Each row is a point on a landscape with many valleys, with its height.
A ball rolls from a point to the lowest of its 2 nearest points, and stops where none of them is lower. Distance is the straight distance between rows; heights are no part of it.
Raf h=340: [163 117 107 121  89 149 127 102 103  96 124 138 139  92 166 154 115 152
 141 155 107  88 179 178]
Kop h=585: [ 74 166 131 117  99 124 178 141  92 189 140 128 126 146  80 107 147 108
  99 129 177  81 142 122]
Dubap h=577: [141 156 136 151 122  70 164  63 200 147 168 126 156 188 128 158  77 147
 151 182  83 189 141  62]
Bod h=520: [164 106 124  99 135 132 164 159 136  85 132 138 163 127 151 136 148 114
 105 159 129 144  78 159]
Luma h=856: [ 72 117 119 177 100 159  84  91 115 177  96 137  92 132  69  98 157 166
 122  83 145  78 165 103]
Ges h=302: [127  77 101  82 157 120  92 145  98 106 126 160 119 131 173  92 160  97
 137  98 127  92 134 144]
mukag h=510: [135 155 117 111 158 137  64 160 110 110 137 128  78  93 146 124 128 120
 141 107 101 148  89 145]
Zutem h=402: [133 128  90  86 145  89 136 141  65 116 120 126 129 120 147 128 109 138
  73 110 206 105 154 134]
Dazi h=352: [115 124 115 123 104 156 112 157 110  76 122 143 118  72 158 109 113 107
 130 168 121  77 112 171]
nufos h=141: [127 115 101 141 162 114  76 116 139  50 113 111 116  94 136 126  93 126
 159  94 110 127 107 127]
Mokad h=213: [114  77 131 135 162 176  72 146  99 108  94 142  60  54 122 107 169 124
 136  87 154 101  89 145]
gam h=312: [116 163 103  74 136 120 104 158  72 118 158 156  93  78 168 107 129  94
 111 127 128  91 101 159]
Pulil h=217: [101  92 116 150 146 147  78 129 141 105 120 134 115 117 124  94 179 117
 152  62  80 116  85 131]
Mur h=97: [131  78 140 100 166 162 108 161 120  71 106 129 105  75 149 121 165 103
 132 104 136 128  82 150]
vogu h=423: [128 116 133 141  94 108 202  96 146 157 148 136 180 156 109 136 141 120
 126 107 100 125 123 107]
dagad h=512: [130 142 146 141 110  88 230  78 175 174 160 116 187 203  93 161 103 135
 110 156 131 165 141  87]
Netu h=395: [ 74 125 166 150 148 160  92 184 118 123  91 117  85  92 124  90 107  61
 128 121 173 140  99 106]
fogu h=552: [101 218 107  96 141 102 145 145 118 153 157 113 126 152 103 121 101 125
 103 155 147 129 105 150]
tuvoz h=580: [122 170 123 140 158 125  64 130 104 111 103  97  94 121 133 133  69 143
 130 124 151 139 150 114]
Fatu h=424: [171 127 105 160 113  98 156  91 135  87 124 117 173 131 119 182  88 169
 121 132 126 135 149 120]
dize h=542: [116 154 123 142 156 128  49 122 106 137 121 113  77 111 128 124 114 133
 139  83 116 144 121 124]
zoga h=653: [161  88 128 140 133 129 131 136 155  86 115 117 155 107 161 171  40  82
 132 154 121 138 151 146]
luzok h=290: [120 126 122 130  96 138 129 139 110  97 120 128 127  98 134 130 109 109
 121 108 135  86 123 140]
musat h=737: [156 126 157 155 103 143 166 134 188 122 137 124 153 113 119 160 119 129
 150 162  92 169 102 137]
tubo h=718: [131 144 146 158 105 134 168 137 192 123 120 107 159 110 107 164  67 100
 127 208 104 157 100 135]
Gozoz h=240: [132 115 116 166 123 112 136 120 174  47 123 108 156 106 122 143  79 111
 171 101  89 153  96 127]
Nafez h=456: [129 157 170  91 130 152 152 165  79 214 144 123  98 101 139 142 137  86
 103 128 169 125 145 139]
lage h=351: [147  91 125  87 108 152 108 141 109 122 130 158 122 125 183 105 164 107
 141 134 124  85 155 163]
saf h=449: [165  96 102  86 177 118 117 162  95  96 124 125 136 110 172 148 126 153
 101 130 180 135 153 146]
zumiv h=774: [108 100 151 166 142 151 119 162 177  88  95 112 152 153  87 102 162 123
 142 123 145 154  77 107]
Pereb h=634: [114 203 152 145 115 144 159 107 141 205 140 104 102 131  99 165 115 175
 151 192  97 120 139 142]
sav h=430: [174  77  97 129 134  96 158  96 137  74 132 135 186 149 147 156 130 180
 118 107 123 130 153 126]
Zigog h=664: [131 164 163 153  91 173 165 120 157 177 120 120 117 119 114 153 109 147
 166 224  97 132 154 158]
datat h=199: [101 113 131  91 147 151 109 179 101  75 125 160  97  84 137  85 181 110
 119 148 170 108  68 162]
Teka h=562: [158 157 153 113 114 120 210 106 128 213 175 127 148 133 118 191 121 134
 104 145 103 150 130 142]
pulit h=408: [110 139 146  78 120 118 156 175  84 183 149 136 102  92 157 121 105  55
  97 136 169 106 124 140]
dabik h=816: [ 96 121 113 163 112 106  95  75 155 163 116 147 126 214  93  84 162 165
 155 106 118 130 166  69]
neru h=464: [152  94 130  86 125 139 118 143  47 161 123 142 107  89 144 137 166 132
  98  66 165  89 152 127]
dib h=409: [156  64 154 108 117 153 119 133  90 164 123 150 113 122 180 132 181 137
 128 102 130 104 175 141]
gibu h=799: [109 108 131 159 143 116  93 113 159 118 106 127 134 198 108  78 182 166
 139 102 136 148 120  99]
rotom h=376: [122 109 124 156 102  97 171 104 150 105 132 122 168 138  94 128 150 107
 120  61 111 121 112 104]
kudol h=368: [151  77 147 117 118 157 118 125 162 125 139 168 127 130 148 102 229 163
 161  97  79 140 107 136]
vemu h=461: [102 105 149 136 153 123 130 167 131 103 107 111 138 121 129 108  87  50
 125 109 161 151 103 115]
nef h=584: [130 171 117  99 149 101 139 136 110 135 144 115 133 165 124 119 146 146
  85 124 157 147 132 129]
sigip h=576: [ 98 226 129 118 134 119 132 149 128 146 146 103 110 158  98 101 147 163
 115 176 141 140  81 141]
mezos h=788: [ 94 121 119 153 144 110 103 138 168  76 106 110 135 185  88  61 188 151
 136 119 126 141  69 104]
fasag h=516: [143 203 105 107 148 113 142 147 142 127 151 111 146 132 133 144  86 118
  91 214 121 156  91 157]
rus h=357: [131 165 109  76 157 104 117 167  85 144 148 137 108 116 163 132  98  92
  96 126 145 121 116 141]
mudi h=692: [143 156 165 183  82 166 164 130 194 146 104 111 140 113  97 175  88 142
 174 247 100 164 127 138]
nilir h=281: [112  78 136 142 155 129  78 141 152  94  97 132 128 144 153  95 132  89
 171 103 112 144 144 108]
liku h=639: [ 72 154 124 119 145 133  75 128  79 206 130 122  75 131  97  97 125 123
 114 102 181 113 171 105]
ful h=260: [121 132 100  72 141 135 116 163  64 104 137 151  97 102 131  79 169 142
  86 134 174  89 102 159]
mezet h=611: [161 112 151 153 139 111 107  99 209 106 136 132 151 169 139 142 106 159
 178 166  92 211 136  76]
rap h=318: [101 121 123 182 101 112 133  98 157  86 111 105 140 117  90 118 116 117
 149  77 101 120  99 102]
sos h=434: [115 124 139 133 148 105 146 127 148 127 118 111 151 156 123 117 106  88
 129  74 139 144 120  96]
nes h=514: [161 148 176 106 124 155 173 145 120 201 144 115 120 130 143 171 143 123
 107 134 137 156 152 125]
Sek h=658: [ 98 158 137 134 159 117  83 100  84 213 121 105  91 172  74 122 133 147
  99  75 183 146 160  81]
fifo h=201: [125  53  84 129 174 110 108 101 146  73 104 142 143 161 164 106 145 125
 161  76 116 131 153 115]
vom h=553: [154  98 144  85 117 163 166 184 114 104 131 148 152  82 139 150 137 105
  91 197 168 109 104 173]
Nusop h=394: [145  92  92 125 142  94 142 113 123  67 118 125 178 169 132 117 151 170
 107 101 161 102 147 128]
Muz h=349: [124 115  94 122 113 103 152 131 102  91 116 136 154 133 142 114 123 132
  99 127 159  90 137 145]
Ler h=342: [143 171 117 154 116 116 129  92 105 137 125 104 133 135 122 163  88 183
 120 136 136 113 173 127]
Ses h=422: [135 185 113 155 114 112 169  73 134 140 144 114 152 183  98 148 111 196
 116 164 126 129 150 117]
led h=257: [129  80  73  92 159  84 110 121 124  79 126 144 142 140 183  98 112  88
 160 103 106 108 137 131]
roveg h=835: [ 98  87 108 185 130 144  58  68 137 164 104 148  92 180  68  91 167 185
 126  69 117 110 164  69]
kala h=875: [126 111 138 177 103 163  89  98 103 138  97 127  95 100  86 139 153 186
 125  85 136  98 147 123]
debe h=613: [ 65 152 118 116 116 133 122 141  64 187 133 133  84 106  99  86 146 118
  93 112 198  79 147 122]
Rekib h=486: [191  91 113  95 137 135 132 152 126  93 126 132 160 109 169 163 133 160
 113 172 134 141 147 159]
kese h=320: [ 95  93 159 165 136 170  83 161 118 127 100 126  94  95 109 102 145 101
 140 117 149 132 114 122]
kegug h=513: [110 152 140 113  99 133 152 119 102 200 152 132 110 118 151 130 106  83
 134 121 105  75 173 131]
Vevi h=241: [148 133 130 150 100 130 120  89 110 126 132 139 118 128 146 152 102 163
 140 115  94 111 180 130]
nulut h=619: [134 184 128 115 152  88 119 106 100 174 137 105 126 188  93 130 122 162
  87  99 175 168 162  90]
gomog h=118: [122  82  99 145 169 126  68 104 148  56 114 129 106  93 137 105 137 117
 183  57  81 131  99 125]
fad h=545: [ 90 167 123 108 116 108 145 104  95 199 146 136 123 154  90 120 151 123
  98  74 134 107 163 108]
sipov h=549: [137 155 149 152 131  74 185  72 198 143 160 110 169 209  92 147 110 149
 130 140 116 209 116  60]
vidot h=755: [150 119 166 160 128 150 142 145 173 104 106 101 145 116 111 140 133 136
 138 142 133 181  92 102]
Bigum h=640: [158  88 186 180 113 131 124 100 195 124 106 128 147 140 142 169  93 152
 191 166 101 206 171  75]
fufis h=666: [162  69 155 156 121 138 138 119 176  96 113 113 162 118 160 166  78 106
 162 131 104 172 161  96]
tekog h=603: [ 91 217 149 139 122 155 164 142 125 179 140 113  85 128 106 115 129 139
 133 209 130 123 110 159]
vidin h=481: [163 157 107  86 142 139 121 172 143 139 156 145 137  96 162 151  95  95
 112 198  91 146  95 170]
Lopep h=440: [133 125 101 110  94 129 157 142 141 109 137 142 168 119 153 142  89  83
 123 195 100  91 125 170]
veb h=473: [116 139 130 122  82 133 177 127 125 156 159 143 143 111 140 129 101  72
 126 165 100  77 138 165]
baf h=620: [130 139 138 154 140 136 104 144 126 107 108 104 129 114 151 160  63 132
 143 164 147 149 157 131]
peb h=470: [124 170 137 137 100 100 204  95 138 174 151 124 170 183  78 144 129 152
 103 131 132 129 134 111]
lam h=503: [128 135 123  80 123 121 132 117  63 192 141 132 117 126 129 136 146 120
  93  62 157  93 168 117]
gikev h=296: [126  61 136 130 113 167  92 120 142 137 118 154 106 117 140  96 197 120
 152  77  85 116 114 135]
moz h=396: [154 120 111  99  91 140 122 135 116  82 143 148 136  61 160 150 102  94
 149 158  83  75 121 187]
Fidas h=429: [166 135 136 109 115 138 141 134 172 127 157 156 132 143 137 121 207 176
 157 140  59 160  79 148]
zepi h=472: [161 150 121 120 148 135  94 150 146 102 143 138 108 115 136 121 178 152
 144 131  85 166  65 146]

Where does a ball stop that starts at each point below?
Bod -> luzok
vom -> luzok
lam -> fifo
nes -> Mur
dabik -> fogu
tubo -> fogu
baf -> gomog
sos -> gomog

Call two points neighbours if one is among the 2 nearest of the other. Go from one point of each pair to the other, from neighbour to neighbour, staying as low as possible. Name the highest point that can't be avoided.
Mur and gomog -> vemu
Vevi and luzok -> moz
gomog and luzok -> peb
